A landscape with many valleys, sampled at points; each row gives a point and its height.
From any point a ball rolls to the lowest of the 3 points nearest to it. It stops when none of these is lower. Distance is the straight distance between rows; heights are no part of it.
z661: [ -2   8 -10  21 -17  -7   6  12  -5  -3   6 -13   7   2 -11  36  10   3
   7  -4   3 -11  -8   1   3  -9   1  11   3]  height 605
z537: [  6   6  -5   3  22  -7  20   5 -11  -2  15  -1 -25  15 -27  -7   7 -32
 -21   3   0  -1   2  13  -5   0   3 -13  -8]  height 566
z243: [ -9   8  -6  10 -24   2  -4   5 -11  -1   3 -10  14   5   1  17   2  10
  11   7   7  -3 -11  -8  10   3   2   3   2]  height 363
z673: [-12  20  26 -42  50   8 -33 -14   9 -22 -19  45  -2 -11  28 -50 -17  -7
 -13  -3 -13  -2  18 -13   0   5  -9 -25  -2]  height 329
z273: [  6   2  -7  18   9 -11  32   9  -1  20  15 -11 -38  31 -38   3  22 -37
 -23   4  -1  -2   5  17 -20  -3  -4  -5 -13]  height 652
z596: [ -7  -8   7 -16  28  -6  -5 -15   6  -9 -12  18  -1  -6  18 -23  -2  -2
  -1  -7  -2  -1   0 -11 -14  10  -9 -14   6]  height 746
z960: [  8  -6  -6   3 -28  -7 -22   0   1 -18   3  -5  27   1  12  -1  -3  39
  19  13   9   9 -12 -18  12  -5  -3   9   6]  height 580
z336: [ 11 -10 -32  57 -23 -17  31  12   6  29   4 -46 -21  15 -47  49  24 -25
  -1   2  12  -2 -18  17 -13  -6   3  30   4]  height 552
z893: [ 19 -13 -17  33 -20  -5  25   7   1  24  19 -32 -35  19 -43  37  20 -31
 -19 -15  -8  -7 -11  21 -19   1   5   1  -4]  height 583
z731: [-14   5  -4   3 -26   1 -14  -1  -9  -3  -7   0  15   3   8   5  -8  13
  11   3   4   6  -4 -13  11   5   2   2   7]  height 347
z64: [ 21  -7   1  23 -53 -12   1   0   8   2  16 -28  29  -2  16  19 -10  41
  16  12  16   8 -13 -18  18 -14   6  29  -5]  height 464
z799: [  0  -1  -9  30 -21  -8  15  15  10   3   1 -20   5   8 -26  42  14  10
   5  -7   1  -4 -12  14   3 -13  10  17   0]  height 405
z903: [ 10  -6  -9  24 -33 -12  21  16   2  18   6 -27  17   7 -27  36  13  16
   8   4  11   0 -14   9  11 -11  15  19   3]  height 365
z138: [ -5   8  19 -41  40  11 -30 -16   9 -14 -12  35  -5  -4  25 -38 -16  -5
  -4  -9 -14  -3  11  -7  -9   3 -14 -25  -1]  height 125
z47: [-11  -5  14 -19  22  -2  -4 -11   8 -13 -19  15  12  -6  18 -20  -2   3
   8 -14  -4  -1   6  -7  -8  15  -8  -9   2]  height 332
z681: [-14   0   3 -10  -7   8  -6  -6   1 -11 -20  11  14  -8  20 -16  -8   3
   6   0   2   5  13  -4   0  16   1  -3   5]  height 265
z268: [ 17 -11 -10  25  -9 -14  33   5  -3  30  17 -25 -35  24 -44  27  20 -26
 -15  -7  -8  -5  -5  26 -24  -1  -1  -7  -5]  height 569
z22: [  6   1  -7  -8  32  -6  10   0 -12   2   1   6 -21   5 -12 -10   2 -25
 -18   1   2  -2  -6   1  -5   4   2  -8  -4]  height 565
z707: [  3  -3   0  -9  26  -6   6 -19  -6  -3  -5   7 -11  -6   1 -11   3 -14
  -9   2  -2  -5 -10  -5 -11   4  -3  -9   4]  height 593
z968: [ -7  14  25 -41  42  11 -31 -11   9  -9  -8  44 -12 -12  25 -56 -14 -13
 -14  -6 -11   4  16 -10  -8   2 -14 -30  -3]  height 249
z967: [-11   2   7  -5   8   0   3 -13   2  -3  -8   5  13  -6  13 -16  -3  -1
   6  -2  -2  -3  10  -8  -2  13  -6   0   8]  height 704
z153: [-10  21  19 -56  57  15 -37 -16   7 -17  -8  46   3 -19  34 -65 -16 -11
  -9   0 -15   3  22 -18   9   0 -15 -35  -1]  height 426
z449: [ 14  -9 -10  29   1  -6  42   4  -9  33  22 -39 -47  33 -46  36  28 -32
 -18  -7  -4 -13  -7  18 -29  -3  -6  -7  -8]  height 572
z368: [  2  -1 -12  38 -19  -9  13  14  14  11   5 -33 -11   6 -31  38  12  -6
   0  -6   4  -9 -11  16  -4  -8   4  24  -1]  height 474
z274: [  6  -9  -3 -10 -35  -6 -27  -4   4 -21   6   1  35 -10  18  -4  -7  43
  22  18   3  12  -3 -23  13 -10   0  11  -1]  height 398
z302: [ -7  10 -23  11  25   2  27   8  -5  32  15 -20 -52  16 -50  17  26 -58
 -28  -7   2  14  18  22 -31   2 -12 -18 -13]  height 664
z519: [ 18  -7  -8  25 -13  -9  22   1  -4  19  16 -17 -35  19 -41  20  14 -26
 -14  -6  -9  -6  -5  27 -15   2   7  -6  -9]  height 546
z728: [-14  -5   1  -5   5  -3  13 -12  -4   4  -6   4  -1 -10  12  -4   2 -11
   5   1   1  -9   9  -5   1  10  -3   1  11]  height 682
z790: [ 15 -12 -15  37 -19  -6  14   8   6  15   6 -27 -24  10 -35  41  19 -27
 -10 -11  -7  -3  -6  23 -19  -3   7   8  -4]  height 681
z636: [ -8  17 -28  11  25   6  38  10 -11  47  14 -24 -58  22 -59  17  25 -68
 -32 -15   0  16  10  26 -25   6  -5 -17  -8]  height 697
z763: [  9  -4 -11  34 -38 -12  27  20   5  24   6 -37   9  11 -33  38  16  15
   9  -1   8   0  -6  14   5 -10  11  28  -6]  height 382
z223: [ -9   9  -5 -24  43  12  14   8 -13  11   9  -5 -44  13 -25   0  22 -48
 -20  -8  -3   2  16  20  -7  -3 -11 -13 -12]  height 649
z507: [  8   2 -17  27 -14 -11  16   6  15   4   2 -20 -12   6 -28  34  16 -11
   0  -9  -4  -1  -9  17  -3 -10   9  14  -3]  height 505
z479: [ 10   4   0  10  14  -4  19  -8 -10   7  13  -3 -17   4 -15   0   2 -14
 -13   9  -3  -5  -3  17  -5   4  13  -4   5]  height 535
z577: [ 13   6  -4   8  25  -5  20   4  -9   4   7   2 -21   9 -19  -7   5 -24
 -16   6  -1  -4   0  10  -7  -5   5 -12 -10]  height 548
z421: [-12  -5  -2 -31  48  15   7  12 -18  17   9   0 -36   4 -10 -10   9 -36
 -25 -11  -6  -2  16  15  -5  -1  -7 -19  -6]  height 595
z800: [-16  11  24 -36  21  19 -26 -14  -1 -39 -20  35  24 -24  50 -40 -17  22
   8  -5  -8   3   5 -10  15  11   3 -30  11]  height 516
z55: [ -1   0   7 -15  36  -2  -5 -12   4 -12 -10  16 -12   4  10 -17   3 -13
  -7  -6  -3   1 -10  -6  -9   7 -12 -11   1]  height 608
z199: [ -1   9  -6  16  -5  -3   5  -5  -8   5   8  -9   0  -5  -6  33   3 -11
   4  -1  -5 -13   4   6   1  -8   5   2   4]  height 561
z805: [ -1   3 -11 -10  38  12  23  16  -7  14  16  -7 -45  13 -33  -3  16 -47
 -27  -6  -8   3  21  21 -10  -4 -12 -13 -15]  height 612
z688: [-13   4 -21  10  37   3  30   3 -10  49  11 -17 -59  13 -63  17  30 -76
 -38 -17  -2   8   7  35 -23   7  -4 -24  -8]  height 711
z32: [  2  -8   8 -18 -22   4 -32  -5   1 -18   0  30  57 -27  51 -26 -32  57
  25   7   7  -6 -12 -26  25   4   5   4   5]  height 349
z565: [  4  -2  -7  19 -31  -3  13  14  -8   6   9 -23  17   4  -9  27   8  22
  14   2  12   5 -21   5  16 -10   8   9   9]  height 308
z754: [ 11  -1 -10  18   5  -9  28  12  -3  20  17 -17 -42  25 -40  11  18 -33
 -18   0   2  -8   5  23 -23   0  -4 -13 -12]  height 653
z72: [-13  -3  14 -24  20   5  -5 -11   7 -18 -18  22  15  -8  27 -28  -3   1
   4 -14  -9   3   9  -4  -1  18  -9 -12   5]  height 211
z333: [ -6  -6  12 -21  10   7  -5  -8   9 -20 -20  18  14 -12  25 -22  -2   3
   5  -6  -5   4  11  -3   1  15  -7  -2   8]  height 229
z997: [  0  13 -20  15  26   4  34   9  -1  40  18 -20 -60  19 -52   9  22 -56
 -27  -7  -1  15   8  14 -26   3  -6 -10 -11]  height 689
z602: [ -4  -1   3  -4  10  -5   7 -20  -3   4  -9   6   5  -1  12  -9   0  -1
   0   6  -1   1   7  -6  -5  10  -3  -1   6]  height 696
z373: [ -4  -1   7 -10 -12   8 -28   4   3 -18 -15  15  21 -18  30 -20 -23  27
  22  12   4   7   5  -7  11   3  -3  10   1]  height 549
z118: [-11  10  24 -32   7  20 -32  -7   8 -40 -17  26  24 -34  54 -36 -26  28
  20  11   3   8  -3 -26  22   6  -2 -10  11]  height 452
z572: [-13  -1   1 -33  51  22  -2   5 -20  19   2   8 -30   9 -14 -19  11 -38
 -20 -12  -4  -4   7   9  -7   1  -8 -26  -8]  height 594
z878: [ -7   0  17 -21  -1  17 -20   2   5 -33 -24  22  22 -27  36 -30 -15  20
  19   3  -5   9  13  -3  12  10   5   4   7]  height 387
z38: [-13  -4   9  -9  11  -1   1 -15   3  -9 -12  14  14 -10  18 -22  -7   1
   4  -1  -2   2   7  -6  -7  13  -4   0   4]  height 716
z713: [  1 -14   5 -13 -24   0 -31   2   1 -24   0  20  56 -15  42 -19 -21  63
  23  13   3  -7  -5 -27  19  -4   3  12   0]  height 185
z80: [-10   8 -21   0  36   8  21   7  -5  28  14 -20 -55  14 -42  14  25 -63
 -31 -11  -2  14  15  27 -16   4 -14 -19 -13]  height 727
z169: [ 26  -7  -9  38 -54 -11  15  19   2  22  17 -33  14   6 -12  36   0  29
  12   7  14   3 -18   9  18 -18  12  30 -10]  height 602
z58: [ -1   0   8 -27  37   9 -17  -7  -1   6 -10  21 -29   1  15 -33  -6 -22
 -21 -14  -4   9  -2  -8  -9   2 -13 -17   0]  height 219
z515: [ 12   6  -9  20  -8  -3  14  -7  -1   9   9 -10 -13  -3 -22  22   9 -16
  -4  -3 -14 -10   2  16  -7  -5  14   0   1]  height 331
z350: [-11   5  31 -22  -4   7 -35   3   4 -26  -9  23  43 -29  59 -32 -30  53
  17  19  11  -7 -11 -32  21   1  -4   0   2]  height 520
z610: [  6   3  -1  11  18  -8  21  14  -2   9  14  -4 -29  20 -29   2  14 -31
 -25   5  -1  -5   2  16 -16  -3   5  -8  -8]  height 613
z406: [ -1 -12  14 -20 -17  -1 -38   3  -2 -15   2  25  48 -23  47 -21 -27  58
  23  15   5 -10  -5 -25  17   0   0   7  -1]  height 303
z819: [ -9  11  26 -40  10  21 -22 -11   1 -38 -23  29  24 -31  49 -37 -23  28
  20   1  -5   8   0 -14  22  10  -3 -14  11]  height 579
z555: [-17  26  31 -47  50  10 -33 -23   4 -21 -17  59   9 -12  45 -57 -20   1
 -11  -1  -6  -4  16 -23   9  -2  -9 -27   0]  height 369
z462: [  3  -6  12 -12 -33   3 -36 -12   9 -25   0  31  61 -24  58 -22 -40  63
  30   4  10   2 -16 -39  29   4   8  15   2]  height 375
z516: [  4   0  -2 -13  32   2   0  -6 -16  -8  -1  11 -26   0   3 -13  -5 -22
 -15  -1   1   2 -14  -2  -7   8  -7 -11   1]  height 584
z621: [ 11  13 -17  23  14  -3  38  16  -6  41  17 -35 -62  36 -53  27  24 -44
 -24  -4   4   2  10  20 -27  -8  -4  -3  -7]  height 628
z437: [-12  10  24 -34  31   7 -21 -11   6 -31 -20  42  17 -12  41 -32 -16  16
  -7 -17  -7   0   8  -4   4  10  -7 -24   2]  height 339
z609: [-10   6 -15 -14  38   9  17   2  -5  22   4 -12 -50  11 -43   4  24 -54
 -31 -13  -3  13  20  30 -17   1 -18 -20 -17]  height 809
z836: [  7 -16 -24  48 -32 -17  27  13   5  35   8 -50   0  16 -46  54  21   3
   6   7  10  -1  -5  21 -11 -10   3  35  -2]  height 472
z139: [ 20  -4  -8  17 -49  -5   5   5   6  10  13 -33  19  -3  -1  20  -3  35
  15  11  19  11 -11 -14  15 -11   9  17   1]  height 912
z438: [ -5   2  16 -20  -3  12 -30  12   2 -23 -17  23  26 -23  44 -27 -26  43
  24  10   7  -1   3 -13  14  -5  -2  12   2]  height 361
z760: [-26  19  25 -65  63  21 -29 -27   2 -21 -14  52  16 -28  43 -71 -26  -6
 -12  -2  -9   1  19 -21   7  10 -13 -34  -1]  height 567
z334: [ -4   5  -6  20 -16  -5   6   0 -10  -5   6  -5   6   4 -10  27   5   1
   6  -4  -1  -9  -3  -1   8  -8   9   4   2]  height 581
z694: [  1   0  -9  22 -29  -4  16  20   1   9   3 -23  18   8 -24  29  10  18
   9  -2  10  -2 -18   7  13 -11   6  13  -1]  height 353
z411: [  6  -6 -12  38 -35 -17  25  21   9  17   0 -44  -2  16 -34  49  22   4
   2   0   7  -5 -11  14  -4 -18   7  31  -2]  height 424
z320: [-15  -4   5   1 -10   1  -2 -14  -5  -2  -8   8   9  -2   8  -1  -5  -3
   9   5  -4  -5   7  -7   4   7   1   5   8]  height 404
z433: [ -5   3  11 -30  38  10 -24 -10   3  -7 -10  29 -23   2  22 -30 -10 -11
 -10 -12  -9   9   6 -13 -12   7 -13 -23  -5]  height 73
z183: [  3  -5  -4  -8 -27   1 -25  -2   2 -17   1   1  27  -3  17  -8  -5  42
  28  19   5  11  -7 -17   4  -4  -6   9  -3]  height 511
z434: [ -7   3  14 -34  35   0 -22 -13  10 -13 -10  34  -7  -1  24 -32  -4  -4
  -8 -12 -13   1   3  -8  -8   8 -19 -19  -3]  height 98
z840: [-10   2  15 -17  -1  13 -21  -2   8 -24 -17  20  24 -16  35 -28 -16  13
  10  -2  -3   5   9  -2  12  13   1  -5   6]  height 360
z197: [  0   2  -3  16 -37  -3   9  13  -7   1   9 -20  20   8  -7  21  10  18
  13  -1  16   4 -17   0  12   0   4   7   7]  height 346
z115: [ -4   7 -21   4  27   5  26  12  -4  21  15 -18 -46  18 -47  10  21 -55
 -26  -4  -3  12  16  17 -19  -4 -15 -16 -18]  height 632
z689: [  3   7  -4  -6  30  -4   9  -8  -9  -1  -2  10 -19   4  -4 -12   5 -17
 -10   7  -2   2 -11   5  -5   4  -4 -14   2]  height 582
z90: [ 17  -1  -8  19  -3  -5  19   1   0  16   8  -6 -27  11 -31  14  10 -25
 -18   5 -11  -7  -3  20 -12  -4   8 -11  -4]  height 455
z147: [  6  11  -9  16   4  -2  11 -14  -5   8   7  -9  -8  -3 -10  21   5 -10
  -2  -2  -6  -6   6  13   1  -9   7   1   1]  height 573
z196: [-12  21  35 -43  42   7 -27 -20  -1 -27 -19  58  13 -10  35 -49 -20   4
  -7  -4 -10  -4  12 -14  11   6 -12 -26   2]  height 350
z902: [ 12 -16 -31  49 -46 -23  29  16  -2  43  12 -51  -3  24 -47  60  25   6
   6   5   9   0  -7  15  -8 -17   8  38  -2]  height 498
z41: [ 18 -19 -16  30  -8   0  36   9  -7  34  22 -43 -41  28 -46  37  27 -35
 -16  -6  -2  -9  -2  24 -24  -1   1   4  -1]  height 574
z288: [  1   2 -13  -8  31   1  18  16 -10   8  17  -9 -34  11 -23 -10  10 -39
 -23  -5  -1   3  11  12  -8  -3  -6 -15 -10]  height 592
z344: [ -5   1  -3   7   8  -3  12 -14  -9   5  -8  -2  -1  -9   1   5  -6 -11
  -5   7   1  -9  11  -1   1  -1   3   0   4]  height 694
z630: [  1  -2   2  -8  26  -7   4 -17  -3  -6 -10  10  -3  -3   9 -12  -1 -13
  -7   0  -1   4  -2  -9  -8  10  -5  -7   5]  height 611
z303: [ 14  -6 -22  40 -21  -8  22  12  14  19   8 -34 -15   8 -45  43  20 -23
  -3  -7   2   0 -12  17 -14  -1   6  18   2]  height 609
z299: [  7  -9   7  -4 -36  -6 -28  -8   8 -27  -4  29  62 -13  52 -15 -34  64
  31   7   5  -1 -14 -39  35  -6  20  20   7]  height 450
z254: [ -3   2   0  -2  15  -2   9 -14  -6   1  -3   3  -1  -7   6  -5  -1  -9
  -2   2  -4  -8   6   1  -3   4  -1  -4   4]  height 698
z461: [-11  -2  22 -29  34   1 -14 -15   9 -20 -16  28   4  -5  23 -30  -3   4
  -1 -12  -8  -3   2  -5  -4  12  -7 -16   0]  height 159
z645: [ 10 -11 -26  52 -29 -20  26  16   1  34   4 -48 -14  21 -51  54  19 -11
  -3   8  15  -2 -10  13 -10  -9   8  36   2]  height 518
z389: [  0   4  -2   0  13  -5  15 -17  -7   6  -3  -3  -2  -3  -8   4   0 -10
  -3   4  -6  -3   7   4  -4   1   4  -5  10]  height 712
z238: [ -6  -5  25 -21  -9   5 -39  -5  -1 -18   0  29  51 -26  57 -32 -23  57
  23  17  13 -12 -13 -29  18  -2  -3   7   6]  height 423
z765: [ 11 -11   4  -2 -46  -6 -18   0  10 -17   9  -2  44   0  24  -1 -20  42
  26  13   2   1   0 -31  19 -10   4  25   3]  height 374
z990: [  2   4  -6  -2  19  -5  17 -11  -6   4  -2   0 -11  -5  -9  -1  -6 -11
  -6   8  -5  -4  -6   5  -6   0   3  -8   0]  height 724
z84: [  6  -5 -20  43 -33 -22  25  18  11  24   1 -45  -1  16 -40  53  22  -1
   3   4  12  -4 -11  13  -4 -12   7  34   1]  height 445
z88: [ 16   1  -9  22  -7 -10  16   1   2  19  12 -15 -23   6 -29  23   9 -19
  -9  -3 -11 -11   0  23 -13  -7  19   1  -5]  height 359
z543: [ -5   1  12 -10  -8   9 -31   2   2 -18 -14  16  21 -19  28 -17 -20  37
  25  17   2   0   2  -4   8  -4  -2  10   7]  height 461
z807: [ -6   4   2  11   3  -8   8 -13  -6   7   2  -3  -4  -3   1  10  -1  -9
   1   4  -4  -7   3   1   1   1   7  -4   9]  height 733
z683: [ 17 -19 -33  47 -63 -19  25  16   0  36  18 -46   5  26 -35  62  13  15
   7   0  10   3  -1  12   0 -13   3  39  -3]  height 570
z614: [-17  16  29 -48  28  14 -34 -21  -3 -37 -21  53  20 -19  46 -45 -21  20
   9  -4  -7   1   5  -8  18  16  -3 -31   7]  height 447
z240: [  7  -2 -14  42 -21 -12  20  14  13  20   3 -40  -9  14 -44  46  16 -11
   1  -2   4  -3 -13   8 -10  -9   1  34  -4]  height 463
z676: [ -4  -1  -2 -27  39  15   1   6 -18   2   4  10 -26   5  -1 -15   2 -32
 -27  -5  -5   2   1   1  -2   4  -3 -14  -3]  height 577
z483: [ 21 -12 -18  42 -19  -6  25   9   6  23  13 -36 -23  12 -41  45  22 -29
 -11 -16   0  -3 -16  17 -16  -3  12  14  -1]  height 641
z78: [ -9   3  -4   2 -31   0 -12   4  -4  -4  -5 -10  15   5   2  16   4  22
  11   6  11   3 -15 -11  10  -1   2  -1   2]  height 357
z526: [-10   7  26 -39  18  20 -23 -16   6 -36 -14  35  22 -27  43 -36 -20  23
  14 -10  -4  12   8 -13  13  12   5 -19   8]  height 571
z711: [ 18 -10 -25  47 -17 -12  28   9   9  20   7 -37 -26  12 -41  46  17 -28
  -7  -8   2  -1 -16  16 -16  -5   4  18   3]  height 585
z551: [-16   2  -5   7 -20   4 -10   1  -8  -5  -6  -2   6   3  12   5  -3   5
   9   6   5  -4   1  -2   2   8   1   6   8]  height 325
z20: [-20  13  33 -43  30  11 -25 -17  -3 -33 -18  48  17 -14  36 -44 -16  20
  -3 -14  -9   0   9  -4   9  14   3 -28   1]  height 376
z470: [ 16  -8  -6  26 -47 -10  12   7   0  16  12 -34  15   7  -7  29  -7  34
  12   6  19   9 -21  -1  17 -23  10  24  -3]  height 481
z465: [ 15   5  -8  25 -15  -4  12  -2   4   8  13 -17 -17   0 -27  31  15 -13
  -4  -3  -8 -11  -2  16  -8  -7   8   8  -1]  height 358
z480: [  2   4  -7  22 -10   0  10   0  -6   1  11 -15  -3   1 -16  35   8  -9
   2  -7 -11 -10  -3   6   4  -7   4  13   1]  height 488
z592: [ 14 -19 -30  46 -20 -11  34  17  -2  29  14 -46 -31  20 -47  46  24 -34
 -10 -11   0  -5 -18  14 -16   1   2  18   8]  height 568
z703: [ 15 -13   0  -2 -43  -6 -22  -6  10 -14  12  -7  33   0  12  -2  -9  43
  22  13   4   7  -2 -26  12 -12  -3  15  -4]  height 371
z796: [  2  -6  12 -21 -18   1 -37  -6   2 -21   4  34  59 -30  61 -33 -31  64
  25   9  12  -3 -16 -32  26   7   1  13   5]  height 362
z224: [-13   2  -1   1 -19   5 -10  -5  -6  -8 -15   4  16   0  17  -2  -7   2
   8   7   5  -2   9  -5   4   9   1   4  10]  height 300
z234: [  8 -15   4  -3 -30  -6 -27  -4  10 -23   1  22  59  -8  32 -16 -21  52
  27   6   7  -5 -10 -35  22 -10  14  17   1]  height 410
z653: [-10  -2   1   0 -22   7 -25  -2  -1 -13 -13   6  16  -4  21  -6  -8  18
  17  15   6   8   2  -8   6   8   1  11   6]  height 506
z780: [  4  -4  -6  23   5  -6  37  11  -5  33  16 -30 -48  36 -50  28  24 -40
 -17  -6  -4  -8   7  16 -30  -6  -4  -5  -8]  height 588
z739: [  9 -16 -26  46 -43 -23  29  14   6  39  13 -52   1  24 -41  59  20   8
   3   9  13   1  -5  16  -7 -13  10  35  -7]  height 493
z182: [ -8   6  26 -22   1  17 -30   1   5 -31 -18  23  22 -30  47 -33 -29  35
  21  15   6   5  -1 -20  14   3   0   0   7]  height 373
z264: [  8 -15   0  -5 -33  -6 -25  -2   8 -23   6  11  53 -13  29  -6 -12  50
  27  14  -1   1  -2 -32  19  -7  12  17  -2]  height 378
z950: [ 10   6  -5  13   3 -12  18  -6  -5  10   8  -8 -22   6 -30   2   4 -27
 -15   4  -8  -6   0  21 -10  -1   9  -9  -4]  height 519
z408: [-12   7  23 -40  21   9 -19 -12   7 -34 -16  44  20 -15  37 -34 -10  15
   5 -15 -10  -1   5  -4   8  13  -7 -23   2]  height 301
z863: [-11   1  21 -27  11   9 -15  -3  12 -33 -18  32  17 -21  39 -37 -12  16
   3 -10  -3   8   7  -1   6  13   1 -15   9]  height 238
z327: [ 26 -20 -19  40 -53 -10  26  23  -5  25  14 -43   7  16 -30  48   7  24
   6   5   9   0  -3  19   6 -11  11  35  -2]  height 610
z679: [ 12  -1  -8  13   0  -8  17  -6  -2  14   2 -10 -20   1 -21  14  10 -20
 -14   8  -5 -10  -3  24  -6  -4   8  -3  -2]  height 512
z529: [  1  -8   6 -16 -20  -1 -27   3   2 -17   1  13  46 -18  33 -20 -18  51
  26  12   2  -2  -2 -24   9  -5  -5  11   6]  height 295
z852: [-22  20  35 -48  38  16 -35 -22  -2 -33 -22  58  16 -11  49 -53 -21  12
  -4  -4 -11  -3   8 -15  18  15   0 -31   1]  height 575
z339: [-14  13  29 -44  23  19 -27 -20  -6 -37 -14  49  23 -23  52 -42 -17  21
  12  -9  -8   9   3 -14  16  18  -1 -29   4]  height 485
z584: [  5   8 -12   8  21  -2  27  14  -4  19  14 -10 -39  23 -42   4  15 -39
 -23   3  -2   2  10  17 -17  -4  -8  -9 -13]  height 615
z390: [ -3  -3  -7 -21  31   8   7  12 -15   4   7   6 -23   9  -9 -12   7 -34
 -26  -6  -3  -3   1   9  -8   1  -5 -15  -5]  height 576
z128: [-14   5  20 -28  14  14 -22   0   9 -35 -17  24  22 -33  45 -36 -14  17
  14  -6  -3  10   8  -9  15  10   4 -10  12]  height 402
z981: [  7  -2 -12  31 -25 -15  18  22   8  13   5 -32   5  11 -35  43  17  10
   3  -4   5  -6  -4  12  -1 -16   6  24  -4]  height 411
z246: [  1   5   6 -29  36  15 -15  -7  -6  12  -4  18 -29   0   8 -29  -4 -24
 -19 -14  -5   6  -1  -7  -9   8 -11 -25  -1]  height 307
z963: [-12  -6  12  -7   2   4 -13  -8  11 -13 -21  15  22 -11  30 -19  -7  10
  10  -1  -5   4  14  -5   4  17  -1  -3   7]  height 247
z321: [ -2   6  -6   2  29  -1  23  20  -8   8  15 -10 -37  18 -29  -4   8 -39
 -27  -3  -2  -5  16  14 -11  -2  -6 -13 -11]  height 604
z114: [ -5   0  16 -17 -10   6 -31   4   0 -22  -7  17  38 -21  37 -19 -21  48
  30  20   5  -5   0 -15  13   0   0  11   0]  height 338
z466: [ -7   2   7  -8 -13   6 -28   5   5 -16 -16  15  16 -14  26 -17 -16  21
  15  11   4   5   4  -9   5   7   2   6   5]  height 438
z897: [-11  -6  20 -22  11  10 -12  -6  11 -27 -18  26  16 -17  27 -30 -12  14
   7 -10  -9   5   9  -3  -1  11  -5 -12   3]  height 224
z717: [-11   0   2  -2 -11   7  -9  -8  -5  -6 -14  12  14  -3  21  -3  -7   3
   5   3   0   1   9  -5   5  14   1   6   8]  height 285
z59: [ -4   3  15 -28  37   0 -14 -14   6 -11  -7  21  -8   0  15 -24  -6  -4
  -8 -10  -6   1  -3  -5 -12   7 -18 -18   0]  height 253
z932: [ 15 -14   4   1 -43 -11 -28  -1  14 -25   3   9  57  -2  30 -11 -20  50
  21   6   5  -1  -8 -28  26  -8  14  24   0]  height 413
z278: [-11   2  11 -15  -6  12 -17  -4   6 -19 -21  17  17 -16  30 -27 -13  15
  18   5   0   4  13  -3   3   9   1   9   9]  height 309
z35: [  1  -6  -2  -8 -26   1 -32   4   4 -18  -4   8  28 -13  19 -11 -15  47
  25  20   4   3  -8 -14   6  -4  -6   9   7]  height 607
z384: [  5   2 -12  18  15   3  36  10   1  34  17 -22 -49  31 -48  19  21 -45
 -21  -1  -1   3  17  12 -26  -3  -9  -9 -13]  height 616
z735: [-13   6  -4  12  -3  -1   1 -14 -14   1   2  -3   3  -7   7  14  -1  -2
   2   3  -5  -8   6  -2   6   2   7   4   7]  height 783
z60: [-15  11  17 -32  38   8 -30 -13  10  -6 -11  33 -14  -4  18 -40  -7 -18
 -15 -10  -9   3   9  -8  -8   6 -17 -20  -4]  height 101
z69: [ 11 -13   0   4 -44 -12 -12  -1   7  -7   6 -20  37  -5  18  11 -10  34
  16  14  15  12 -10 -25  15 -14   1  22   3]  height 364
z552: [-9  2  0  3  1  2  6 -9 -9  3 -7 -2  8 -6  6  4 -4 -7  1  4 -3 -2 10 -7
  2  5 -4  1  7]  height 590
z426: [ -4   2  -4 -22  38  18   6  11 -18  12  11   6 -31   9  -9 -17  10 -36
 -28 -11  -4  -2  10   4   0  -2 -10 -15  -8]  height 578
z152: [ 21 -13 -23  43 -57 -10  24  20   3  25   9 -41   9  15 -21  45   9  27
   9   1  15   2  -1  14   8 -16  11  36  -7]  height 606
z533: [  6   6 -11  28 -13  -8   7   9   7   5   3 -20  -6   6 -24  43  10  -9
   3  -6  -1 -10 -10   9   0 -10   5  14   0]  height 523
z815: [  7  -6  -1   8 -36  -4  -4   7  -3  -9   8 -16  22   3   4  16  -4  28
  15  13  14  16 -15 -17  15  -7   5   7   2]  height 311
z687: [  6   0  -7  22 -12  -2   7  -1   2   3   9 -12  -8   4 -21  35  10 -16
  -6  -3  -7  -6  -2  12  -2 -12  11   7  -1]  height 381
z806: [ -6   3  19 -36  39  18 -21  -9   0   1  -5  28 -22  -2  15 -38  -4 -25
 -11 -10 -10   2   4  -8  -7   5 -11 -20   0]  height 130
z580: [  7  -4  -3  31 -39  -5  12  16   1  18  10 -26  12   2  -9  22   7  29
  12   1  13   3 -16   2  18 -13  14  17  -1]  height 217

Call two points neighbours if one is among the 3 nearest of the other. Go from one point of each pair to the other, from neighbour to neighbour, staying as low as possible. Name the highest point that can't be avoided.
z72 and z815 | z78
z815 and z580 | z243
z580 and z515 | z507
z713 and z815 | z234

Where does a ball stop that starts at each point below?
z303 | z580
z819 | z713
z384 | z515
z739 | z580
z621 | z515
z981 | z580
z902 | z580
z790 | z515
z479 | z515
